The views of a scene show one set of named points, each view turned or mirrored, shifted and resized as a whole, with a little noise and some points left out.
In the rows, 128 means zero.

Scene 1
View 1
Q310: [129 137  91 169 120 117 134 157 103 145 128 118 149  97 153 154 114 102
 160 135 114  98 135 130 118 135 105]
Q52: [140 127  98 152 124 133 123 144 104 151 126 108 166  90 137 143 126 117
 144 120 130 118 122 106 142 138  96]
Q233: [143 134  96 133 117 146 127 136 102 147 123 146 175 100 129 141 147 126
 145 128 131 130 134  98 134 125  98]
Q604: [154 140 110 155 113 188 124 154 100 146 146 167 165 101 153 121 164 113
 136 131 153  73 135 127 124 118 108]
Q2: [145 139 103 177 113 164 135 154 102 145 152 161 156  98 161 148 150 110
 150 137 138  66 141 133 115 116 109]
Q23: [130 134 128 154 121 134 114 156 104 137 132 108 148 103 141 138 123 110
 123 135 135 103 145 138 151 135  96]
Q957: [153 153 109 152 136 148 124 134 122 119 122 135 142 123 164 124  95  84
 148 164 130  79 163 146 119 128  95]
Q264: [105 146 112 156 108 103 133 174  90 139 127 143 134 113 143 152 125 100
 149 145 106 110 165 154 108 125 113]
Q120: [145 144  97 149 130 139 134 124 102 153 133 136 153 107 137 124 107  96
 147 136 135 119 154 113 109 123 104]
Q683: [122 131 130 171 114 131 131 145  87 164 161 125 145  95 128 146 132 113
 121 123 142 114 156 127 130 116 107]
Q796: [131 133 107 125 107 141 118 154 102 135 116 152 174 104 127 155 168 138
 140 133 122 133 136 109 148 125  96]
Q84: [127 141 115 132 124 119 124 136 100 144 121 124 151 112 123 133 111 106
 133 137 126 142 160 121 129 128  99]
Q747: [146 136 138 164 139 138 120 111 117 139 150 101 143 108 137 139  91 102
 117 148 148 107 167 127 151 122  85]
Q138: [105 144 118 181 117  91 138 163  91 147 142 119 123 108 146 161  99  91
 146 144 109 103 171 158 108 125 112]
Q922: [128 137 132 148 112 134 127 132 104 135 145 157 156 112 127 170 149 132
 127 150 128 126 171 122 146 105  92]
Q510: [143 140 133 119 132 149  98 150 117 118 104  98 155 116 138 107 115 105
 114 142 142 109 143 138 166 146  87]
Q936: [125 132 152 151 117 139 103 164 108 124 134 102 147 107 140 143 137 120
 106 139 139  96 149 150 175 135  88]
Q546: [129 144 130 139 133 115 124 117 107 138 128 114 142 119 123 136  92 101
 125 151 129 141 177 125 137 122  90]
Q718: [107 134 114 157 114  97 128 165  89 152 130 110 143 100 129 156 119 111
 137 127 113 129 149 134 129 133 106]
Q214: [164 141  63 164 121 149 153 103 121 134 137 195 178 104 156 190 144 127
 191 161 111 104 149  86 105  99  91]
View 2
Q922: [157 132 126 132 107 109  99 145 121 157 143 143 120 107  93 115 114 134
 129 126  75 115 134  88 128 136 177]
Q957: [130 119 125 132 124 124  96 148 120 114 100 152 130 128 153 120 135 158
 124 119  70 126 117  98 117 112 136]
Q718: [145 117 119 119 116 117  78 132 110 151 126 119 132 104 106 132 116 114
 147 134 105  98 139 122  97 140 139]
Q120: [133 124 133 129 122 109 116 126 126 120 115 143 122 114 129 129 113 141
 141 108  87 117 129 112 126 148 134]
Q214: [153 166 156 168  82 110 127 162 125 135 136 154 122 118 124 139  98 168
 121 146  55 114 131  80 161 177 116]
Q52: [117 107 142 126 122 118  93 141 117 143 128 130 133 107 106 135 115 120
 133 130  99 117 134 121 146 146 133]
Q310: [131 123 132 133 114 123  89 142 111 137 118 136 136 114 128 138 120 131
 136 147  92 104 136 123 112 142 113]
Q84: [142 116 123 118 120 110  93 132 121 133 119 118 124 107 112 124 115 130
 146 102  98 113 126 102 119 142 153]
Q264: [156 140 108 131 114 120  87 140 105 142 116 125 123 119 122 132 128 132
 150 142  85  89 141 109  84 129 137]
Q604: [110 134 131 147 142 118 133 142 119 131 130 174 108 134 107 133 137 134
 134 142  59 113 154 115 156 118 155]
Q546: [151 108 123 111 114 109  87 128 126 132 116 127 131 101 123 111 111 138
 135  93  98 126 113  98 107 136 162]
Q23: [124 103 124 119 130 122  83 141 115 146 123 141 133 112 110 122 129 121
 130 129  92 118 133 118 122 116 155]
Q747: [134  94 133 113 119 114  90 129 130 136 121 163 141 102 127 106 113 137
 114 107  91 143 114 113 116 123 162]
Q138: [161 129 111 124 106 120  80 129 109 144 115 141 136 111 133 124 120 132
 141 145  92  97 134 123  61 128 129]
Q936: [124  95 119 115 135 126  72 149 111 158 130 144 135 113  97 114 138 115
 121 135  89 123 132 112 123  96 178]
Q2: [126 140 131 150 124 121 121 143 116 138 131 177 120 129 118 133 129 139
 128 157  61 109 150 120 133 124 137]
Q683: [139 120 125 125 123 109 109 119 121 149 137 161 124 107 101 124 113 117
 138 132  90 111 146 130 109 134 157]
Q796: [131 130 133 136 120 114  99 156 113 154 140 113 114 114  81 136 122 123
 142 131  84 105 143  90 161 144 161]
Q233: [125 127 140 135 121 110 112 143 121 138 133 126 117 112  96 138 114 129
 142 120  87 112 139 102 161 154 147]
View 3
Q120: [115 141 107 129 126 148 129 133 129 108 123 133 144 111 122 144 141 128
 126 138 127 121 152 119 145 111 125]
Q604: [108 100 137 153 110 161 101 134 109 115  87 151 141 129 100 136 158  97
 105 144 145 106 199 108 108  84 138]
Q936: [120 122 138 151 152  98 144  93 132 135 123 145 136 120 126  95 122  95
 108 154 176 105 167  72 108  94 168]
Q52: [126 121 132 152 124 118 138 127 146 118 119 124 125 111 111 127 146 123
 131 163 144 109 146 122 127 127 158]
Q922: [135 132 143 162 135 122 148 130 124 100 127 149 131 138 149 162 111  97
 116 140 154 126 166  88 102 103 133]
Q138: [110 176 148 112 148 150 150 109  97 110 158 105 117 112 123 113 110  95
 131 118 179 129 153 107 155 124 133]
Q796: [136  93 153 166 119 105 146 129 134  99 111 127 132 153 138 149 137 110
 107 152 138 112 163 119 105 127 143]
Q310: [113 138 142 126 128 143 137 126 107 112 138 112 122 110 106 124 147 110
 140 146 160 113 154 125 145 138 149]
Q510: [113 105 102 131 151  86 140  93 140 138 119 148 167 118 134  94 147 123
 105 155 140  97 156  84 128 105 160]
Q683: [126 156 140 156 131 147 134 122 145 115 117 125 114 114 115 124 109 102
 112 136 159 128 159 105 122  88 138]
Q233: [132 107 132 160 116 123 136 137 141 101 109 130 135 134 127 154 146 122
 117 153 126 114 157 126 117 121 138]
Q546: [124 157 101 128 154 114 155 114 142 114 145 141 150 112 152 135 114 125
 123 133 137 127 137  89 141 108 129]
Q23: [118 130 131 141 143 117 139 107 132 127 124 133 134 114 119 105 131 106
 117 149 161 110 159  94 126 106 157]
Q264: [114 142 157 118 139 135 152 109  93 102 145 102 128 141 134 120 119  95
 112 117 166 122 164 113 144 132 128]
Q957: [ 95 131 101 104 144 141 127 119  86 120 139 158 167 104 126 130 158 113
 134 138 148 107 171  85 146 114 135]
Q2: [107 121 147 144 115 171 110 138  92 111 109 143 126 118  98 140 152  91
 126 143 163 112 192 108 117 100 140]
View 4
Q510: [148 137 126 114 130 172 132 125 133 134 141 107 138 116 143 112 111 151
 123 154 124 131 124 112 130 116 104]
Q936: [139 124 126 114 136 181 148 123 129 134 158 127 144 119 145 123 111 130
 123 139 125 122 128 120 118 128 112]
Q604: [147 110 145 114 156 147 109 112 113 144 166 111 155 131 131 122 123 135
 128 141 108 144 124 131 145 152 125]
Q2: [140 105 136 106 152 142 112 107 105 142 165 107 152 136 141 125 116 123
 125 126 108 135 133 141 138 150 123]
Q683: [122 125 138 113 155 148 140 120 112 131 175 114 152 125 150 113  98 117
 115 127 120 131 143 115 126 145 119]
Q546: [118 145 123 104 137 158 137 133 113 131 141  98 145 112 153 104  91 131
 112 140 129 126 161 111 129 137 107]
Q310: [129 121 120 109 139 133 122 111 109 128 157 102 136 135 152 115  93 123
 118 122 110 123 138 132 132 124 110]
Q120: [127 132 131 107 147 135 116 120 107 134 150  89 147 124 149 105  97 135
 115 135 117 138 150 118 142 139 112]
Q264: [127 126 123  97 135 130 127 137 100 133 157 112 134 127 144 120  90 109
 126 129 111 108 140 136 121 139 106]
Q214: [109 113 110 120 149 134  91  99  96 136 139 100 153 136 133 121 103 135
 120 120  96 135 174 159 170 163 131]
Q922: [114 128 123 120 146 164 132 128 112 134 155 125 151 117 134 120 102 125
 121 135 116 123 158 130 138 159 124]
Q796: [120 130 118 139 143 149 122 125 121 127 157 130 138 124 123 119  98 137
 126 143 103 124 139 129 151 142 121]
Q138: [124 123 123  89 136 134 137 128  98 132 160 103 137 129 161 116  88 101
 118 116 120 109 147 133 111 134 104]
Q718: [119 132 120 114 139 138 140 127 113 123 165 115 133 127 151 112  84 115
 118 126 115 114 140 121 123 127 108]
Q747: [128 131 129 102 142 174 141 114 119 135 146  95 155 116 163 108 106 135
 109 131 134 137 155 113 126 135 113]
Q957: [145 124 126  85 132 154 113 120 105 145 131  85 146 123 152 116 113 136
 122 137 122 131 144 135 131 134 106]
Q84: [120 143 124 114 139 144 131 133 114 128 150 105 140 118 145 106  89 133
 116 141 118 126 149 114 136 135 108]
Q52: [125 128 120 129 143 148 127 107 123 124 159 108 140 130 147 110  97 139
 115 131 111 133 137 119 142 122 115]
View 5
Q604: [129 145 118 100 135 132 134 118  97 119 142 152 135 111 152 131 134 143
 156 116 159 142 111 136 139 154 150]
Q922: [128 133 139 114 140 125 130 124  89 136 114 153 137 128 140 135 125 126
 149 130 124 144 112 128 146 121 134]
Q718: [131 135 123 126 131 116 122 144 114 137 135 145 121 128 129 115 148 132
 149 133 124 131 119 127 148 111 112]
Q233: [127 138 131 113 150 138 119 119 105 121 136 148 126 103 145 133 137 123
 162 136 130 140 116 131 140 129 128]
Q2: [123 145 108 103 135 130 134 134  93 119 140 159 137 121 145 122 136 141
 147 111 154 130 103 130 139 138 148]
Q84: [131 138 134 135 140 124 121 122 110 137 125 137 122 109 132 129 138 133
 147 140 127 128 123 126 151 121 120]
Q796: [129 132 134 102 138 134 119 121 101 122 136 149 129 113 143 137 135 121
 161 143 123 154 121 129 132 121 127]
Q214: [107 146 114 107 167 156 119 126  76 102 126 169 145 100 143 135 120 112
 146 124 130 115  88 119 133 112 150]
Q138: [126 143 109 133 125 110 129 151 106 141 128 148 127 136 122 110 143 142
 131 123 132 112 110 120 152 107 122]
Q310: [118 140 108 123 137 132 120 142 112 123 142 148 127 115 134 112 146 137
 139 122 134 123 111 124 142 117 122]
Q510: [123 127 135 131 124 129 121 108 122 137 131 122 130 102 143 128 138 157
 131 134 134 156 139 130 143 141 119]
Q936: [123 122 135 119 119 120 130 124 114 142 127 136 136 131 145 119 139 152
 136 121 131 166 129 133 144 134 121]
Q747: [117 129 138 146 146 128 129 118 111 144 112 136 137 116 144 116 134 148
 130 112 134 136 116 133 164 135 124]
Q52: [120 131 126 122 147 137 117 129 118 124 139 143 127 107 145 117 147 131
 152 125 129 142 118 134 145 128 117]
Q683: [135 137 132 123 141 116 132 136 106 141 126 151 127 132 141 117 143 133
 159 117 138 135 111 136 159 132 127]
Q23: [124 130 128 124 129 124 126 128 115 136 132 138 131 121 141 118 142 146
 140 122 134 147 124 131 147 131 121]

In a view up to two points have been moved. Name them for each view, in the order of its rows, or write -.
view 1 -> Q52
view 2 -> Q683
view 3 -> Q264
view 4 -> Q510, Q310
view 5 -> Q2
